A landscape with many peaks, sampled at points; each row gives a point and its height.
From any point a climber steps to the highest of the 2 points nearest to it. It stops when none of these is higher. Distance is the straight distance between rows; heights are no part of it.
Z412 h=436: [-31, -19, -10, -15, 3, -6, -13, 3, -20, -46, -6, 1, 6, -24, -5, 5, -2, 4, 6, -7, 27]
Z750 h=119: [-4, -9, 0, 9, -7, 35, 14, -4, 6, -1, -25, -9, -6, -13, 15, 41, -3, 19, -14, -24, 8]
Z665 h=286: [25, -14, -26, 14, -16, 30, 3, 19, -12, 5, 12, -4, -14, -10, 23, 34, -9, 4, 4, 8, 6]
Z977 h=408: [-11, 23, 35, 12, -15, 21, 21, -12, 30, 15, -18, -12, 4, 0, -14, -1, -10, 8, -15, -8, 1]
Z427 h=193: [20, -4, -19, -31, 1, -23, -23, -14, -11, -7, 5, -10, -4, -7, -27, -13, -18, -15, -14, 25, 7]
Z723 h=319: [9, 4, -19, 9, -11, 25, 0, 26, -17, 1, 14, 2, -8, -7, 32, 32, 3, -6, 7, 11, 14]
Z615 h=359: [2, -17, 12, 13, 5, 9, 30, -15, 26, 14, 2, 11, 14, 12, 6, 2, 29, 23, 5, -15, -23]
Z646 h=235: [13, -5, 35, -7, 26, -23, 2, -3, 28, 23, 11, -12, 5, 20, -8, -20, 13, 9, 1, 17, -27]
Z848 h=494: [-3, -24, 27, 1, 25, -17, -11, -2, 0, 18, 17, -3, -1, 19, -7, -39, 23, 29, -1, -7, -3]
Z771 h=509: [5, 33, -3, 2, -11, 6, 20, 8, 6, 5, 3, 16, -4, 1, 5, -3, -23, -23, 0, 16, -9]
Z477 h=379: [-5, -5, 3, 18, -13, 29, -9, 8, 5, 12, -9, -33, -16, -14, 10, 18, -28, 17, -22, -1, 18]
Z867 h=263: [6, 17, -16, 20, -9, 26, 11, 5, -4, 7, 29, 7, 1, 16, 37, 34, 5, -8, 17, -3, 17]
Z373 h=256: [6, -6, -21, -13, -3, -2, -35, 22, -33, 6, 6, -8, -25, 1, 13, -8, -6, 4, -2, 4, 17]
Z291 h=382: [-15, -4, 30, 1, 36, -5, -1, 22, -18, 3, 13, 28, -13, 8, 5, -26, 27, 21, 16, -2, -10]
Z403 h=403: [-4, -6, -15, 15, -12, 31, 2, -7, 2, 13, 9, -10, -6, 14, 32, 32, 10, 20, 3, -11, 14]
Z925 h=426: [-12, 6, -8, 3, -7, 6, -34, 12, -31, 9, 5, -10, -16, 13, 22, -8, 16, 17, 3, -9, 18]
Z112 h=485: [2, 0, 4, 4, 28, -16, 7, 3, 0, 13, 19, 14, -6, 17, 17, -23, 20, 9, 16, 1, -28]
Z667 h=163: [-20, -12, -24, -16, 7, -12, -3, 6, -28, -29, -6, 27, 7, -17, -3, 10, 10, -10, 13, 6, 5]
Z67 h=238: [-18, -14, -9, -10, 0, -7, 1, -5, -4, -23, -16, 4, 7, -14, -13, 10, -2, 0, -12, -4, 3]
Z92 h=383: [-20, 19, -2, 6, -3, 7, -12, 26, -35, -4, 0, 17, -3, -6, 17, 3, 17, -11, 6, 6, 16]
Z255 h=200: [17, -13, -22, -20, 21, -36, -20, -19, -2, -6, 7, 3, 20, -3, -25, -24, 2, -13, 10, 15, -11]
Z130 h=534: [-15, -34, 1, -10, -4, -2, -21, 2, 2, -37, -9, -23, -3, -26, -8, 8, -17, 9, -10, -14, 28]
Z857 h=172: [25, -18, -29, -37, -2, -22, -28, -10, -13, -5, 12, -12, -13, -7, -12, -9, -12, -8, -5, 18, 10]
Z106 h=120: [-5, -27, -14, -21, -2, -20, -30, -20, 3, -4, 2, -21, 6, 1, -4, -7, 13, 13, 1, -14, 14]
Z312 h=480: [-24, -35, -9, -9, -3, 4, -12, 15, -15, -39, -10, -8, -4, -32, -4, 14, -11, 7, 1, -13, 24]
Z115 h=415: [-16, 3, 11, 17, -16, 29, 0, -8, 12, 16, -7, -27, -11, 1, 12, 17, -11, 20, -19, -4, 19]
Z152 h=130: [35, 17, 9, 11, -3, -5, 18, -16, 39, 23, 9, -5, 14, 17, -6, 1, -10, -15, -1, -1, -28]
Z319 h=315: [4, -9, -8, 7, -1, -5, 15, -15, 18, 4, -5, 5, 14, 8, 3, 5, 25, 8, -1, -14, -23]
Z835 h=278: [2, 25, 2, 22, -2, 14, -10, 12, -17, 18, 20, 17, -7, 21, 28, -7, 33, 5, 18, -7, 8]
Z6 h=368: [-19, 21, 37, 10, -10, 12, 26, -6, 24, -2, -23, -3, 4, -12, -21, -4, -14, -2, -14, -7, -1]
Z457 h=118: [19, -12, 21, 2, -9, -3, 8, -24, 12, 5, -39, -17, 26, 9, -12, 27, 22, 9, -9, -30, -5]
Z782 h=389: [26, 31, -20, 4, -5, -12, -4, 16, -22, 14, 27, 17, -9, 21, 17, -14, -11, -21, 7, 10, -5]
Z575 h=283: [-2, -20, -14, -5, -6, 2, -35, 23, -26, 3, 3, -25, -23, -17, 4, -8, -19, 6, -3, 2, 28]
Z137 h=338: [-4, 11, -1, 16, -6, 16, 27, -9, 14, 10, 9, 14, 5, 14, 16, 5, 12, 4, 11, -7, -10]
Z489 h=339: [-9, 7, 28, 15, 18, 10, -5, 25, -17, 15, 18, 33, -9, 13, 12, -22, 36, 23, 20, -10, -4]
Z640 h=307: [-9, 23, 21, 16, 3, 8, -14, 21, -23, 13, 13, 24, -9, 13, 14, -21, 33, 11, 16, -7, 4]
Z415 h=236: [14, -27, -41, -14, -11, 5, -1, 10, -10, -9, 10, 3, -7, 0, 22, 29, 8, 2, 6, -5, -3]
Z609 h=301: [32, -20, -15, -6, -8, -12, -2, -24, 20, 7, -11, -9, 22, 21, -2, 18, 28, 3, 2, -22, -19]
Z944 h=363: [4, 17, -13, 1, 5, -17, -6, -1, -8, 12, 7, 9, -4, 11, 4, -24, -8, -14, -3, 12, -13]
Z243 h=101: [10, 5, 2, 11, -6, 33, 17, -16, 18, 6, -16, -4, -4, 2, 13, 37, -10, 5, -11, -17, 6]
Z387 h=295: [2, 18, -9, 20, -9, 26, 25, -6, 12, 8, 20, 16, 4, 16, 23, 28, 2, -6, 21, -8, 7]
Z68 h=358: [1, -24, -12, -31, 2, -17, -18, -16, -1, -30, -4, -7, 16, -19, -23, 4, -4, 1, -2, -1, 15]
Z468 h=409: [-5, -32, 7, 7, -2, 6, 15, -15, 12, 17, 4, 2, 16, 17, 2, -5, 41, 33, -1, -18, -8]
Z878 h=135: [4, -31, -6, -18, -13, -18, -25, -24, 13, 0, -5, -26, 20, 10, -10, 4, 29, 16, 1, -18, 5]
Z374 h=285: [5, -12, -24, -4, -4, -6, 15, -13, 7, -7, -11, 14, 11, 5, 5, 18, 17, -1, -2, -16, -16]
Z684 h=457: [-13, 22, 21, 13, -17, 31, 11, -19, 21, 22, -9, -16, -3, 7, 4, 8, -13, 14, -14, -8, 14]
Z960 h=237: [-21, 18, 23, -5, 25, -13, 17, 9, 11, -3, -4, 14, -4, -14, -15, -26, -16, -11, 8, 18, -24]
Z722 h=251: [4, 27, -8, 21, -6, 22, -3, 13, -14, 11, 24, 11, -1, 16, 39, 15, 22, -10, 18, -3, 20]
Z577 h=329: [16, -23, -23, -6, -7, -11, -7, -23, 16, 15, 7, -13, 15, 26, 8, 2, 30, 11, 2, -17, -14]
Z923 h=445: [1, -34, 32, 1, 15, -13, -3, -5, 12, 24, 14, -12, 12, 20, -11, -28, 28, 27, -4, -2, -5]
Z162 h=302: [0, 42, 14, 14, 8, 10, 5, 31, -12, 7, 18, 30, -4, 1, 17, -17, 20, -19, 28, 1, -7]
Z120 h=148: [5, -16, 17, -5, 24, -35, -21, -15, 13, 1, 4, -15, 23, 5, -29, -21, 17, 6, 9, 11, -15]
Z682 h=150: [0, -35, 6, -9, -4, -15, -10, -23, 15, -10, -15, -13, 26, 6, -21, 7, 37, 15, 3, -24, -4]
Z384 h=290: [2, -17, 13, -11, -4, -14, -12, -15, 9, -27, -26, -17, 19, -11, -28, 20, -4, -2, -14, -14, 8]
Z916 h=447: [-15, -3, 1, 20, -13, 33, 7, -11, 0, 18, 11, 0, -2, 17, 29, 17, 21, 30, 6, -9, 19]
Z201 h=393: [-1, -35, 37, 5, 5, -23, -9, -13, 14, 11, 6, -24, 22, 17, -26, -22, 22, 25, 1, -1, -2]
Z659 h=276: [6, -2, 25, -8, 37, -30, -8, -4, 10, 16, 11, -5, -4, 11, -8, -33, 6, 5, 3, 17, -23]
Z776 h=183: [17, -22, -48, -27, -4, -21, -1, -5, -14, -16, 11, 15, -1, 1, 4, 7, 9, -12, 10, 3, -5]
Z914 h=308: [-40, -2, 14, 5, -4, -5, -2, 2, -5, -39, -13, -4, -2, -13, -12, -6, -17, -4, -15, 1, 21]
Z122 h=203: [-9, 13, 32, -9, 26, -18, 16, 3, 26, 1, -4, -1, 3, -11, -23, -21, -12, -8, 2, 17, -29]
Z524 h=505: [-24, -5, 12, 15, -11, 21, 6, -3, -14, 17, 6, 3, 1, 16, 15, -7, 29, 35, 1, -11, 18]
Z943 h=423: [-14, 0, 23, -6, 44, -20, 0, 10, -14, -5, 11, 23, -13, 1, -1, -27, 16, 11, 17, 4, -19]
Z281 h=289: [16, -3, -15, 3, -14, 15, -4, -12, 14, 15, -2, -20, -1, 12, 16, 22, -6, 9, -15, -8, 3]
Z55 h=209: [9, -19, -27, -24, 0, -6, -20, 19, -36, -14, 8, 6, -17, -20, 3, 8, -1, -4, 11, 13, 16]
Z717 h=168: [7, -4, -18, -23, 10, -24, -10, -15, -7, -17, -2, 7, 9, -16, -28, -11, -14, -16, -11, 21, 1]
Z774 h=428: [-14, -30, -13, -6, -3, 9, -10, 29, -28, -33, -4, -3, -13, -41, -4, 13, -13, 2, 3, 4, 21]
Z452 h=185: [-10, -19, -26, -27, 6, -9, -17, 11, -36, -29, 2, 15, -5, -21, -2, 8, 2, -4, 11, 8, 19]
Z727 h=134: [4, -25, 2, -1, -5, -4, 6, -24, 13, -6, -25, -8, 22, 4, -11, 20, 34, 13, -3, -31, -11]
Z941 h=151: [16, -26, -30, -31, -1, -17, -39, -4, -17, 2, 14, -15, -18, -6, 3, -12, -7, 2, 6, 3, 20]
Z177 h=560: [-3, -19, 9, -2, 28, -20, -3, -4, -2, 12, 13, 4, -1, 13, 1, -29, 29, 20, 11, -1, -15]
Z967 h=253: [22, -12, -18, -11, -3, -22, -10, -17, 16, 2, -6, -3, 15, 9, -18, 1, 5, -12, -8, 6, -15]
Z4 h=443: [-28, 36, 22, 9, 7, 4, 2, 29, -20, -2, -5, 31, -6, -16, -1, -20, 5, -15, 15, 8, 0]
Z331 h=381: [-31, 4, 7, 3, -2, 1, -21, 23, -31, -20, -5, -6, -16, -8, 5, -4, -10, 0, -8, 0, 30]
Z431 h=122: [-3, -16, 9, 0, 6, -21, -8, -17, 11, 7, -1, -11, 16, 5, -17, -16, 18, 6, -2, 2, -16]
Z952 h=164: [8, 2, 21, -6, 28, -26, 7, -4, 28, 1, -5, 1, 14, -4, -23, -8, -4, -19, 6, 16, -38]
Z692 h=113: [40, 13, 2, 9, -12, -2, 10, -24, 33, 21, 0, -11, 16, 26, -2, 12, -3, -11, -7, -10, -16]
Z863 h=23: [1, 30, 25, 3, 6, 17, 31, -2, 42, 14, -5, -5, 1, -1, -13, -17, -20, -6, 12, 3, -22]
Z810 h=149: [-23, 9, 10, 4, -12, 16, 15, 2, 2, -11, -22, 3, -2, -13, 2, 19, -13, 3, -17, -7, 6]
Z766 h=177: [24, 1, 0, 3, 17, -24, 18, -4, 32, 14, 20, 2, 10, 17, 6, -10, 3, -11, 9, 5, -40]
Z656 h=153: [37, 7, -3, 1, 4, -24, 16, -7, 31, 12, 8, 4, 14, 15, -7, -4, -9, -26, -1, 3, -39]
Z858 h=402: [7, 2, -24, -8, -7, -9, 0, 0, -10, 1, 3, 9, -6, 7, 5, -1, -7, -11, -10, 14, -5]
Z888 h=216: [17, 0, -9, -16, -4, -20, -27, -9, -3, 10, 1, -22, -4, 4, -19, -13, -17, -13, -23, 17, 6]
Z129 h=454: [-19, -19, 1, 12, -8, 14, 13, -11, -1, 9, 2, 5, 9, 13, 12, 2, 36, 32, 2, -17, 2]
Z99 h=282: [14, 31, 0, 11, -9, 1, -4, -10, 12, 35, 15, -11, -8, 24, 12, -26, -21, -9, -6, 13, -4]
Z182 h=362: [19, 36, -7, 14, 0, -4, 0, 12, -7, 21, 29, 14, -8, 25, 21, -21, -11, -16, 16, 7, -10]
Z396 h=346: [17, -9, -2, 21, -11, 40, 3, 3, 9, 17, -8, -20, -16, -17, 5, 31, -30, 10, -16, -5, 10]
Z950 h=264: [-7, -19, 4, -10, 0, -2, 2, -6, 2, -37, -29, -7, 5, -21, -19, 23, -7, -2, -21, -19, 10]
Z798 h=100: [-14, -5, 19, 4, 7, -11, 10, -9, 15, 7, -6, -1, 8, 0, -16, -17, 9, 5, -3, 4, -17]
Z41 h=132: [-9, -20, -20, -26, -1, -16, -37, -3, -16, -4, 7, -15, -10, -1, 5, -12, 3, 10, 7, -10, 27]
Z955 h=370: [-18, 36, 13, 11, -15, 32, 18, 3, 4, 11, -3, 6, -6, -1, 10, 4, -16, -6, 8, 11, 13]
Z596 h=313: [0, 32, 5, 7, -14, 7, -5, -2, 0, 26, 2, -15, -16, 13, 6, -15, -28, -7, -18, 15, 9]
Z853 h=259: [13, 19, 3, 8, -8, -10, -12, -15, 14, 35, 7, -21, 0, 26, -1, -26, -9, -4, -13, 11, -9]
Z936 h=274: [-14, 23, 17, 6, -1, 21, 35, -1, 22, -1, -17, 17, 2, -8, -5, -1, -9, -3, 8, -3, -17]
Z838 h=233: [11, -7, -25, -14, -5, -2, -21, 22, -33, -2, 9, 3, -19, -1, 15, 5, 0, -7, 4, 16, 13]
Z741 h=205: [27, -21, -41, -28, 1, -30, -13, -17, -1, -6, 10, 8, 10, 11, -6, -5, 8, -17, 9, 5, -12]
Z82 h=195: [-21, -23, 8, -4, -1, -15, -14, -15, 6, -23, -5, -16, 16, -3, -20, -9, 13, 10, -4, -13, 14]
Z401 h=380: [2, 14, 0, 18, -1, 10, 15, -5, 6, 21, 23, 12, 3, 24, 26, -13, 13, 7, 22, -3, -9]
Z827 h=336: [-34, -3, 7, -1, -2, -2, 6, 11, -14, -40, -16, 5, -3, -25, -16, 10, -25, -8, -15, 6, 19]
Z410 h=131: [16, -7, -1, -4, 19, -23, 16, -10, 24, -5, -9, 15, 17, -2, -15, 3, 4, -16, 4, 3, -40]
Z460 h=367: [5, -5, -16, -10, -11, 3, -4, -1, -5, 0, -4, -7, -8, -3, -2, 10, -15, -3, -20, 9, 4]
Z58 h=459: [-20, 8, 3, 3, 0, -1, -29, 13, -36, -3, 6, 3, -9, 7, 8, -14, 21, 14, 6, -13, 20]
Z541 h=378: [-22, -10, -1, -6, -2, 7, 0, 27, -28, -34, -9, 5, -12, -33, -10, 19, -18, -7, -8, 13, 21]
Z661 h=321: [-26, 22, 34, 3, 3, 11, 31, 6, 27, -2, -18, 5, -1, -15, -20, -19, -18, -1, -1, 1, -15]
Z583 h=265: [37, 7, -14, 8, -12, 15, 1, -19, 23, 23, 10, -23, -4, 24, 16, 26, -17, -1, -17, -7, 6]
Z451 h=350: [-23, -7, 4, 7, -2, 10, -24, 37, -36, -19, -1, -12, -18, -24, 8, 4, -14, 2, -3, 3, 34]
Z761 h=498: [-27, 35, 15, 4, 0, 8, 19, 23, -7, -1, -7, 25, 0, -11, -1, -15, -7, -17, 15, 14, -7]
Z841 h=581: [-4, 32, 1, 2, 0, 7, 29, 18, 4, 0, 1, 29, 0, -6, 1, -9, -16, -25, 18, 16, -18]
Z617 h=419: [26, 24, -19, -1, -11, -4, -1, 15, -21, 11, 19, 6, -17, 13, 15, -4, -21, -17, -7, 22, 6]
Z937 h=161: [6, -9, -40, -9, 3, -18, -1, 4, -25, -10, 12, 28, 8, 8, 10, 0, 17, -14, 18, 3, -11]
Z679 h=46: [-3, 26, 33, 11, 1, 16, 19, -8, 38, 29, 1, -11, -1, 9, -9, -24, -11, 7, 3, 10, -9]
Z529 h=392: [-6, -4, -22, -1, -6, -2, -14, 2, -18, 7, 5, -2, -4, 18, 22, -3, 19, 12, 4, -6, 7]
Z690 h=331: [14, 45, 8, 20, 7, 3, -7, 25, -10, 19, 26, 24, -8, 18, 20, -21, 10, -15, 23, 0, -6]
Z795 h=197: [21, 8, -12, 2, -3, 14, 38, -9, 9, -12, -16, 25, 4, 0, 11, 35, 0, -10, -4, -19, -9]
Z820 h=284: [-36, -11, 20, 9, -9, 0, -1, -2, 5, -33, -17, -19, -1, -8, -11, -2, -7, 6, -22, -10, 23]
Z911 h=361: [-4, -19, -23, -8, -5, -7, -8, -13, -3, 7, 3, -6, 4, 13, 10, -5, 26, 13, 4, -11, -3]
Z174 h=320: [10, 5, -1, -2, 24, -31, -13, -6, 1, 13, 9, 1, -2, 11, -9, -36, -3, -13, 1, 14, -22]
Z229 h=175: [10, -19, -7, -17, 25, -34, -24, -24, 6, -4, 8, -6, 25, -2, -24, -24, 14, 3, 14, 8, -13]
Z509 h=204: [25, -1, 19, -2, 21, -23, 8, -7, 33, 23, 17, -11, 6, 23, 3, -14, 12, -1, 5, 9, -37]
Z871 h=456: [16, 25, -12, 0, -15, 5, 13, 6, -5, 8, 12, 10, -14, 8, 13, 5, -27, -19, -7, 24, 2]
Z139 h=318: [25, -16, -11, 6, -12, 26, -1, 2, 7, 11, -11, -18, -10, -11, 10, 31, -16, 9, -17, -11, 4]
Z438 h=102: [20, -1, 32, 1, -6, -14, 6, -18, 11, 0, -46, -17, 27, 4, -25, 22, 6, -3, -7, -21, -10]
Z932 h=420: [9, -27, -1, 2, -11, 8, -9, 14, -7, -25, -8, -22, -21, -42, -29, 6, -34, 3, -19, 4, 14]
Z851 h=279: [39, -18, -20, -14, -7, -25, -8, -23, 17, 4, -7, -6, 22, 18, -13, 13, 15, -12, 1, -11, -25]
Z830 h=186: [-13, -5, -9, -12, 16, -22, -5, -11, -5, -28, -8, 12, 17, -20, -27, -14, -10, -12, 0, 11, 0]
Z26 h=145: [-6, -10, -30, -12, 12, -16, 6, 2, -22, -24, 0, 34, 8, -8, -2, 3, 13, -16, 13, 8, -14]
Z261 h=240: [51, -2, -16, -1, -9, 11, 13, -12, 13, 7, -1, -11, -7, 11, 7, 31, -14, -6, -18, -9, -3]
Z644 h=314: [-4, -14, -6, 6, -11, 14, -25, 38, -35, -1, 2, -18, -23, -27, 5, 4, -20, 4, -3, 7, 27]
Z337 h=234: [-1, 23, 9, 13, 0, 28, 45, -7, 28, -3, -9, 25, 7, 1, 6, 15, -5, -6, 19, -17, -12]
Z884 h=353: [3, 18, -13, 2, -7, 11, -5, 27, -27, -1, 9, 14, -5, -1, 23, 11, 8, -16, 4, 11, 11]
Z716 h=477: [-18, 13, 16, 0, 37, -16, -9, 19, -22, -11, 5, 29, -7, -10, -6, -27, 7, -4, 22, 8, -17]
Z631 h=261: [17, -19, -36, -12, -9, 3, 10, -3, 0, -13, -3, 10, 4, 2, 12, 29, 12, -2, -5, -12, -6]
Z471 h=417: [-19, 29, 7, 9, -13, 26, 4, 19, -11, 6, -3, -1, -12, -7, 16, 14, -19, -5, -6, 14, 17]
Z430 h=269: [-14, 25, 18, 13, 12, 14, 16, 21, -6, 8, 9, 26, -4, 2, 15, -17, 16, 0, 28, 6, -10]
Z796 h=215: [-24, -9, -3, -6, 2, -14, -12, -7, -6, -16, -7, -7, 5, -4, -8, -13, 6, 3, -5, -5, 10]
Z372 h=280: [-24, 24, 23, -3, 4, -1, 21, 8, 13, -2, -17, 12, 1, -18, -23, -25, -25, -15, -3, 13, -14]
Z982 h=427: [12, 12, -5, 16, 12, -7, 5, 9, -7, 18, 29, 15, -2, 25, 25, -19, 18, 2, 24, -6, -19]
Z263 h=324: [13, -23, 0, -28, 5, -18, -15, -19, 5, -41, -21, -4, 28, -20, -31, 18, -2, -6, -2, -11, 8]
Z754 h=397: [-10, -26, -16, -30, 6, -12, -15, -6, -15, -46, 0, 1, 8, -29, -11, 2, -14, 2, 3, -2, 27]
Z107 h=69: [27, 14, 7, 15, -14, 21, 2, -33, 32, 26, -7, -24, 4, 22, 7, 25, -3, 3, -13, -14, 3]
Z573 h=260: [-32, -2, 33, 12, -12, 4, 10, -9, 17, -24, -23, -16, 6, -7, -15, 2, -4, 9, -26, -18, 12]
Z31 h=191: [-28, 8, 2, 7, 0, -7, 0, 3, -16, -1, -5, 7, 0, -2, 0, -16, 6, 5, -1, 0, 5]
Z898 h=258: [23, -25, -30, -5, -14, 18, 2, 14, -10, -3, 5, -5, -14, -13, 16, 31, -4, 6, 1, 1, -1]
Z946 h=220: [38, -1, -15, -1, -5, 12, 25, -9, 5, -6, -6, 7, -6, 1, 11, 38, -11, -10, -13, -10, -5]
Z108 h=167: [-28, 16, 4, 3, -8, 5, 10, 6, -7, -6, -11, 8, -2, -10, -2, 2, -12, -4, -11, 4, 2]
Z138 h=70: [7, 9, 27, 10, -2, -4, 7, -12, 31, 28, 3, -18, 8, 13, -9, -20, 4, 6, -3, 8, -19]
Z698 h=414: [17, 15, -3, 16, -16, 34, 2, 17, -8, 16, 13, -5, -25, -6, 20, 23, -30, -8, -4, 22, 16]
Z398 h=229: [-15, 26, 31, 9, 13, 29, 33, 18, 12, 11, 7, 15, -6, 1, 4, -21, 3, 5, 30, 9, -10]
Z497 h=171: [-10, -26, 20, 1, 3, -17, -3, -20, 15, -22, -16, -10, 27, -2, -30, 2, 23, 12, -2, -17, -4]
Z406 h=342: [3, 13, -1, 1, -10, 6, -16, 8, -10, 20, -2, -25, -20, 0, 4, -5, -31, -2, -24, 18, 15]
Z44 h=227: [30, -11, -26, -21, 4, -33, -16, -19, 4, 4, 10, -2, 11, 10, -18, -14, -1, -20, -2, 18, -14]
Z149 h=243: [-31, 17, 15, -2, 6, -9, 19, 2, -1, -19, -16, 19, 3, -24, -25, -10, -23, -17, -5, 10, -5]
Z230 h=239: [8, 13, -1, -1, -3, -19, -21, -14, 3, 20, 0, -22, -2, 15, -10, -27, -9, -7, -18, 13, 0]
Z687 h=207: [8, 18, -6, 12, -5, 22, 44, -6, 17, -9, -3, 30, 11, 2, 10, 31, -3, -12, 15, -17, -9]
Z338 h=458: [-3, 22, 6, 16, -11, 38, -4, 28, -15, 14, 7, -2, -17, -12, 24, 23, -17, -6, 0, 17, 24]
Z681 h=421: [-33, 10, 6, 3, 2, 0, -20, 23, -39, -19, -2, 9, -4, -7, 6, -4, 16, 2, 6, -6, 24]
Z46 h=83: [21, 18, 2, 15, -8, 26, 19, -28, 31, 19, -3, -7, 1, 16, 9, 25, -9, -2, -4, -18, 3]
Z728 h=133: [-19, -8, 5, 8, -10, 27, 13, 8, 0, -12, -24, -9, -4, -21, 6, 35, -11, 15, -18, -15, 11]
Z59 h=373: [17, 12, -4, 6, -13, 20, -6, 13, -8, 23, 7, -17, -26, -4, 11, 7, -40, -2, -20, 24, 12]
Z390 h=425: [-30, 25, 21, 4, 23, -10, -3, 22, -23, -14, -5, 28, -4, -15, -9, -27, 0, -10, 15, 7, -5]
Z539 h=371: [3, -19, -8, -10, -9, 4, -9, 8, -7, -9, -8, -18, -14, -21, -13, 13, -25, 2, -20, 4, 10]
Z164 h=322: [-31, 27, 30, 12, -11, 25, 25, 4, 6, 11, -6, 7, -3, -6, 1, -12, -5, 8, 4, 0, 6]
Z234 h=479: [-3, -38, 4, -2, -8, 3, -20, 11, 0, -40, -9, -25, -10, -36, -17, 2, -34, 4, -13, -3, 27]
Z666 h=212: [-21, 1, -2, -8, 13, -16, 12, -6, -2, -24, -14, 24, 10, -24, -23, -6, -8, -15, -4, 9, -12]

For each start below, name the point where the climber stops.
Z152 -> Z858
Z795 -> Z684
Z430 -> Z841
Z867 -> Z177
Z722 -> Z716
Z107 -> Z684
Z410 -> Z684
Z452 -> Z58
Z631 -> Z524
Z830 -> Z684
Z967 -> Z58
Z230 -> Z338
Z898 -> Z58

Call two points neighbours if one is among the 2 nearest of the other. Go from one point of each pair to the other, from neighbour to neighbour, staying as high as possible. Name the lowest point that can't be avoided.
Z58, Z841 -> Z398
Z684, Z338 -> Z936
Z312, Z58 -> Z415
Z858, Z684 -> Z573
Z130, Z858 -> Z460
Z684, Z524 -> Z281
Z716, Z177 -> Z722
Z841, Z716 -> Z390
